Each row is a point on a landscape with many peaks, with its height.
A climber steps from a point to the highest of its 3 nearest points, and stops where none of them is higher. Distance is the straight distance between rows; heights are no part of it.
togun: [ 10  21  21   5 -17   6  18 -18  10]  height 473
nipu: [  8  28   7  -8 -24 -22  -8 -31  -1]  height 557
bag: [-15  50   8  12  -6 -13  -1 -21  19]  height 603
sepon: [ -6   1 -20 -13   8  -3  16  15  16]  height 714
geva: [  9 -13  -2  17  24  28 -16  16 -45]  height 224
ved: [ 13  -9   4 -14 -32 -12  -1 -22   0]  height 596
Dudos: [-11  23  -2  -7 -28 -33 -17 -21  10]  height 650
kolad: [  0 -14 -19  -5  24  15  -3  18 -29]  height 492
mak: [  2  48  16   5  -3  -5  -5 -28  -1]  height 505
mokez: [ 16 -35 -15 -25 -15  -1 -12  -7  -2]  height 639
dotak: [ 18 -31  21   1 -20   4   8  -2   1]  height 539
vun: [-19   0 -28 -15  17 -12  -2  17   9]  height 651
lodut: [ 11 -43   9   3  17  16  -1  20 -17]  height 265
lobal: [-27  19   3   0 -26 -42 -23 -14  18]  height 646
migup: [  2 -34  22  35  46  24 -14  31 -10]  height 237
Pote: [-20  40  11   6 -14 -32 -28 -28   2]  height 463
Fiva: [  2  -2   1  -5 -10   2  22   0  14]  height 598
Fami: [ 23  16  30  10 -25   1   4 -26 -13]  height 288
Dut: [  4 -25   1   7  30  30   5  26  -8]  height 248
satu: [ 16 -41   6 -11 -12   5   1   4  -6]  height 602
genad: [-33  15 -13  -3 -12 -34  -1   0  28]  height 669
Kivol: [ -6  51  15   6  -4 -19 -19 -25  -6]  height 525
vofo: [-2  6 -2 -8 -5  6 24  0 22]  height 630
Segur: [ -8  28   1   1 -17 -22   8 -14  20]  height 670
sili: [  5 -18  19  43  24  20 -32  15 -41]  height 25
buf: [ 12 -25 -18 -11  15  10 -19  12 -33]  height 408
Suba: [ -5 -13 -26 -17  18   1   2  17  -8]  height 641
Tolaf: [  8 -34   6  11  25  21  -4  22 -26]  height 284
difu: [-9  1 -8  2 13 35 30  4 34]  height 484
pimuf: [ 13 -32  21   4  -7  11  14  10   4]  height 501
favu: [  0   7 -10 -15 -31 -30 -15 -24  11]  height 621
kelin: [ 15  23  18  -2 -22  -9   1 -28  -6]  height 431
tav: [-21  36  -2   7 -10 -15   6 -10  36]  height 649
bal: [  5 -18 -18 -15  12   4   3  13  -6]  height 686
Dig: [-16  58  17  10   3 -12 -14 -22   3]  height 559
bimor: [  0 -12  -2   0  13  28  24  15  16]  height 681
zik: [  4 -21 -26 -27  -1  -8  -6   3  -4]  height 647
sal: [-22  11 -23 -13   9 -13  13  15  27]  height 629
Voka: [ 14   7  23   8 -23   2  18 -13  10]  height 420
Melik: [ 11 -31  -5   9  23  22 -18  15 -38]  height 337
ribi: [  8  -3  -5 -16 -24 -15  -1 -13   7]  height 605
suk: [ -1  -8 -17  -6  23  21  19  20   4]  height 474
Betad: [ -3   5 -27   0  34  18  -5  18 -30]  height 386
tel: [ 10   2  19   8 -14  15  28  -3  20]  height 677
Duk: [-20  30   2   4 -16 -31  -9 -14  19]  height 683
zigol: [  1 -41  20  16  22  24   6  27   2]  height 250
geti: [  8  -5  12  44  12  21 -29   7 -51]  height 68
Zere: [ -9   7 -13 -13 -11 -21  12  -1  19]  height 655
vese: [ 10 -24  -5 -16 -12  -2  11   3   3]  height 620
sotu: [ -6   0 -24  -9  29  15  10  21  -4]  height 429

Where does a climber stop that starts at each point below?
Dut | bal
ved | Duk
Fami | tel
bag | Duk
mokez | bal
geti | bal
